Points, in no order, along strands that fork, close into loops and pass close to each other.
(in the rows, 128 means zero)
Points whose rows are less than 89.9 apart are linked; no others are. Some points are linked to none.
k27: [147 159 134 135 104 135 188 120 120 138 133  83 162 128 142 137 146 109
 123 166  82 115 126  89 113 154 189 124  59]
k987: [143 144 140 107 159 160 138 102  98 208 171  74 172 122 153 114 166 100
  41 132 116 165 112 214 110 129 155 170 111]
k355: [139 147 157  88 161 183 143  95  96 197 151  88 171 108 145 102 173 123
  38 130 130 165 109 227 117 133 153 168 133]
k750: [155 144 151 133 125  97 158 184 117 104 142 128 145 127  98 126 128 132
 151 128 144 122 138  61 125  96  69 149 113]
k76: [139 118 114 108 115 163 112 112 177 123 105 162 111 118 125 144  80 123
 147 140 128 114  66 143 175 163 230 110 142]
k6: [ 90  91 100 131 154 120  53 112 132 139 140 155  89 146 143 136 108 131
 122  90 137 137 136 177 123 116 112 124 168]
k394: [131 160 169 114 136 125 165 157  77  85 110 109 151 116 106  82 192 182
 135 133 162 161 169  95 112 110  42 139 151]
k200: [110 117 161  97 152 179  85 112 140 112  83 172  99 104 122 110 121 173
 128 104 156 139 126 194 167 143 137 124 207]
k271: [148 103 109 145 100 105 125 163 172 102 132 168 102 126  95 159  68 105
 178 127 139 109 107  71 163 112 120 118 127]
k183: [149 154 186 106 165 142 103 163  95 118 110 137 132  97  89  75 147 174
 117 102 178 152 131 160 159 104  40 168 188]
k513: [110  82  97 138 103 111 113 147 147  83 123 168  82 124 113 146  94 133
 182 113 139 123 160  89 141 110  89 107 152]
k689: [146 150 133 124 155 149 150 111  88 209 181  55 177 126 156 122 173  89
  40 143 106 166 128 195  94 125 142 171  84]
k651: [ 61 119 137 134 136 115 164  94  77  99 103 107 126 138 172 108 201 156
 121 119 109 146 218 142  49 128  72  95 125]
k488: [109 131 186  92 160 182  98 110 123 106  70 162 107  97 122  89 149 179
 117 106 160 145 137 202 163 148 121 127 207]
k555: [187 168 142 154 118 129 111 144 174 180 132 114 155 114 129 128  80  82
 100 144 104 107  63 146 191 156 208 138 101]
k406: [144 134 124 119  96 147 166 123 153 107 110 136 134 116 121 147 109 125
 157 158 108 104 101  86 145 157 201 105 100]
k702: [141 105 119 135 113 106 124 169 157  92 122 170 103 120  93 142  80 127
 181 114 153 115 126  72 162 105  95 123 150]
k566: [167 145 138 139 104 116 159 162 159 104 125 136 138 120 102 145  93 110
 165 148 121 105 107  56 160 130 146 117 102]
k170: [159 134  83 185 110  87  68 149 200 169 151 137 108 149 129 159  59  54
 137 149 107  98  61 126 164 144 166 117  95]
k811: [ 78  96 115 132 148 124  89  99 113 124 128 140  96 142 155 130 139 145
 124  98 124 137 170 173  99 123 110 110 160]
k66: [ 91 133 150 106 122 149 189  93  98  89  86 119 144 118 144 102 187 170
 133 136 129 133 172 112  87 150 130 100 130]
k281: [116  85  67 155 127  92  56 138 163 139 158 162  80 154 126 163  67  98
 150 106 138 122 106 138 139 110 113 128 144]
k294: [163 146 141 151 140  93 115 169 135 172 161 118 146 134 123 137 100  80
 106 128 125 118 100 124 145 106 108 174 100]
k804: [114 148 171  94 141 161 171  97  79 121  95 107 157 114 135  79 200 176
  95 133 141 162 163 163 103 136  98 135 148]
k164: [ 97 130 175  93 163 181 110  86 108 130  84 146 124 106 137  90 166 175
  95 109 151 151 140 214 141 145 129 127 191]
k314: [119 141 119 127 144 136 165  91  80 195 172  62 165 144 167 128 188 100
  56 139  95 153 145 174  68 124 145 152  77]
k228: [ 97 125 149 115 135 135 141 118  91 109 109 125 130 127 141 106 170 164
 125 116 137 141 180 135  99 125  86 124 145]
k155: [106 110 118 126 113 120 152 131 114  97 123 134 123 132 132 135 141 142
 159 129 124 118 170  80 100 118  97 118 116]
k682: [173 133 124 157  97 103 139 173 176 111 130 144 127 123  98 153  68  92
 171 146 121  98  94  63 170 125 143 114 102]
k720: [198 180 164 147 143 133 148 156 121 200 164  67 190 100 126 107 126  85
  61 149 112 151  99 163 155 124 139 181  91]
k687: [153 125 137 129 137 107  97 161 151 146 140 157 123 128 110 140  78 106
 130 115 153 115  89 130 167 112 113 156 141]
k255: [140 159 151 108 114 134 202 135  98 105 121  99 168 118 123 116 171 151
 134 155 127 134 146  67 104 133 122 131 102]
k219: [138 151 120 145 114 126 162 111 122 160 145  82 155 139 146 144 143  97
 109 157  75 113 118 117 107 145 186 124  57]
k535: [149 143 111 134  96 146 149 115 164 132 114 124 136 125 131 148 105 106
 144 161  87 100  89 108 148 166 230  96  87]
k818: [105  98  78 152 143  84  74 127 128 159 171 126 102 164 142 157 108  98
 125 107 122 120 131 136 101 104 100 141 114]
k944: [ 93 119 118 132 139 114 141  98  80 153 150  96 142 151 165 128 180 130
  94 120 108 139 176 147  64 113  99 141 101]
k797: [153 164 112 189 108  92 148 135 118 186 167  49 155 150 148 148 141  69
  97 160  63 114 132 104 104 131 150 133  27]
k302: [146 161 151 115 116 140 192 125 107 128 128  97 166 119 131 127 155 129
 119 159 107 126 129  89 115 141 161 134  87]
k87: [124  93  65 150  98 113  98 127 169 117 139 155  89 144 123 167  73  97
 167 137 114 111  96 107 137 131 161 106 116]
k936: [143 120 139 102 122 159 115 138 159  96  96 176 111 106  99 130  86 150
 156 119 164 120 100 119 183 140 153 126 176]
k942: [152 146 175 103 154 151 111 158 115 113 108 150 130  96  90  94 129 168
 129 110 177 139 119 142 169 116  81 157 187]
k642: [144 138 148 110 113 137 158 160 133  71 106 149 132 111  91 120 123 164
 170 125 161 121 133  64 151 122 100 116 157]
k273: [179 156 158 140 139 110 125 172 145 149 140 134 149 120 106 130  84  98
 127 129 140 115  86 115 173 114 124 160 120]
k237: [157 143  83 200 107  74  75 141 189 181 157 106 115 159 132 158  82  53
 122 151  87  94  77 122 143 140 161 114  71]
k260: [139 144 149 108 146 138 138 131  98 170 148 101 158 124 134 121 148 120
  83 129 128 146 122 161 117 120 118 175 122]
k382: [148 162 168 118 135 116 169 182  93  71 115 114 155 115  87  89 173 182
 153 130 174 151 152  72 123 100  40 136 158]
k254: [143 145 156 116 129 121 161 176 116  64 108 134 139 113  90 101 152 177
 166 124 172 136 155  62 131 112  60 122 158]
k928: [141 138  84 178 106  93 106 130 162 162 152 101 124 158 140 165 100  69
 129 155  76  97  96 111 124 143 173 112  62]
k44: [134 141  97 161 113 107 130 123 138 165 151  93 134 154 146 159 121  83
 122 152  81 102 114 109 114 136 167 122  59]
k881: [131 151 166  96 125 153 174 129 104  86  93 123 152 110 115  96 172 179
 138 139 155 140 150  94 122 137 104 125 152]
k36: [173 158 139 148 135 117  94 155 169 183 147 127 141 126 126 136  74  78
 103 135 124 110  63 153 184 141 171 151 114]
k706: [ 68 128 150 123 146 130 162  70  74 120 102 105 137 135 172  95 207 161
  89 117 116 151 195 182  56 138  97 105 133]
k440: [ 80 128 139 113 151 137 152  65  75 150 126  99 143 136 167 102 201 154
  74 114 113 156 177 190  64 130 120 123 129]
k667: [136 128 121 122 105 134 159 135 139 105 121 137 133 128 120 147 114 126
 157 144 117 107 122  77 135 137 156 112 105]
k914: [139 153 184 113 165 134 110 166  76 112 113 126 131 108 104  69 174 170
 117 108 168 161 157 163 138 101  21 164 179]
k576: [ 95  82  67 138 126 120  75  87 154 122 143 149  84 153 144 157  98 121
 148 116 120 126 115 150 116 129 159  98 140]
k569: [ 78 112 115 129 155 120 120  80  86 152 143 104 128 152 170 123 178 138
  90 105 114 143 173 175  63 116 112 122 127]
k738: [ 75 106 131 122 140 128 119 103 100 113 114 135 114 132 155 116 161 157
 126 108 122 135 184 157  92 126  96 110 150]
k615: [101  81  73 135 106 128  98 106 162 109 129 160  82 138 130 160  90 123
 161 128 117 121 116 126 130 134 164  95 141]
k134: [132 125 161  87 139 182 106 121 147 102  82 174 116  99 106 110 110 172
 136 118 166 132 108 158 183 148 159 129 195]
k77: [100  68  39 167 126  81  40 115 160 132 172 151  62 165 137 167  78  91
 156 108 124 129 118 139 115 110 108 114 143]
k508: [168 150 122 146 106 132 126 138 176 150 122 129 142 121 124 141  82  92
 131 151 102 104  73 119 178 162 211 121 102]
k259: [ 74 119 136 121 117 125 184  92  86  91  98 115 137 135 159 111 194 163
 132 131 114 135 199 109  64 136  97  93 116]
k9: [103 121 136 102 109 156 174  96 122  87  89 137 134 118 135 119 157 165
 148 137 128 119 150 104 107 152 157  97 129]
k360: [ 91  94  77 133 151 115  59  84 138 145 155 139  96 158 150 148 111 116
 123 104 125 131 122 171 108 128 149 114 145]
k937: [100  75  86 134 102 125 105 121 154  86 120 171  75 128 123 147  92 135
 177 118 133 127 147 111 138 123 122  94 160]
k959: [127 127 133 126 123 114 145 148 110 116 139 128 133 134 122 131 137 136
 142 126 134 119 151  86 115 113  91 139 116]
k126: [120 143 157 115 134 126 159 145  82 107 124 111 147 126 126  98 176 160
 125 127 145 147 174 106 101 110  58 146 129]
k617: [148 128 158 116 138 130 114 167 131 100 116 161 123 111  95 114 111 154
 148 106 176 124 127 114 159 105  75 150 170]
k258: [ 92 102 114 120 113 136 147 110 121  94 112 138 116 129 140 136 138 149
 152 126 119 118 161 103 103 134 133 102 125]
k341: [120 133 150  90 159 173 125  87 100 179 133 108 153 118 149 102 165 144
  59 113 131 155 121 216 118 135 152 157 152]
k160: [135  94  76 150  86 107 120 147 178  99 135 161  88 135 108 168  66  97
 186 138 121 105 107  78 152 122 139 106 117]
k705: [150 122 130 127 107 112 152 172 147  70 121 156 118 116  89 135 105 142
 185 122 156 115 139  47 148 106  90 113 140]
k523: [104 132 167  89 164 180 116  74 104 150 101 128 131 110 145  90 173 167
  72 106 143 154 131 229 124 144 147 136 175]
k695: [ 94  82  45 162 138  83  55 105 141 148 180 132  86 176 146 166 100  92
 139 112 112 123 130 138  91 109 113 114 120]
k96: [129 105 119 103 111 163 105 118 175  97  94 181  97 109 112 141  79 143
 161 129 149 126  87 135 178 150 200 107 171]
k929: [156 161 151 129 114 106 188 166 101 105 139 100 161 126 113 125 159 136
 145 148 131 129 147  46 108 111  87 142  93]
k16: [138 130 115 112 111 166 134  98 170 130 106 141 126 125 133 143  97 115
 137 149 108 108  71 138 154 169 251 105 116]
k517: [136 123 107 153 136  84  94 157 130 169 168 127 122 153 133 153 101  84
 115 116 123 116 112 128 126 104  99 162 103]
k458: [138 106 102 143 132 102  79 154 158 144 145 163 104 143 119 154  68  98
 139 113 143 113  98 133 155 112 118 144 134]

A tip is a point with one link. Name the tips that can be reached along the links from each point below, in the order of the rows.
k271 => k314, k36
k237 => k170, k944
k942 => k914, k617

A piece is two or more points that can be reached from each other along the links. Count, over all rows, the pieces, the separate loops (a circle has one, a figure eight two, a Y none), the forks (points with three links) and the tips (points with one).
pieces => 4
loops => 3
forks => 4
tips => 6
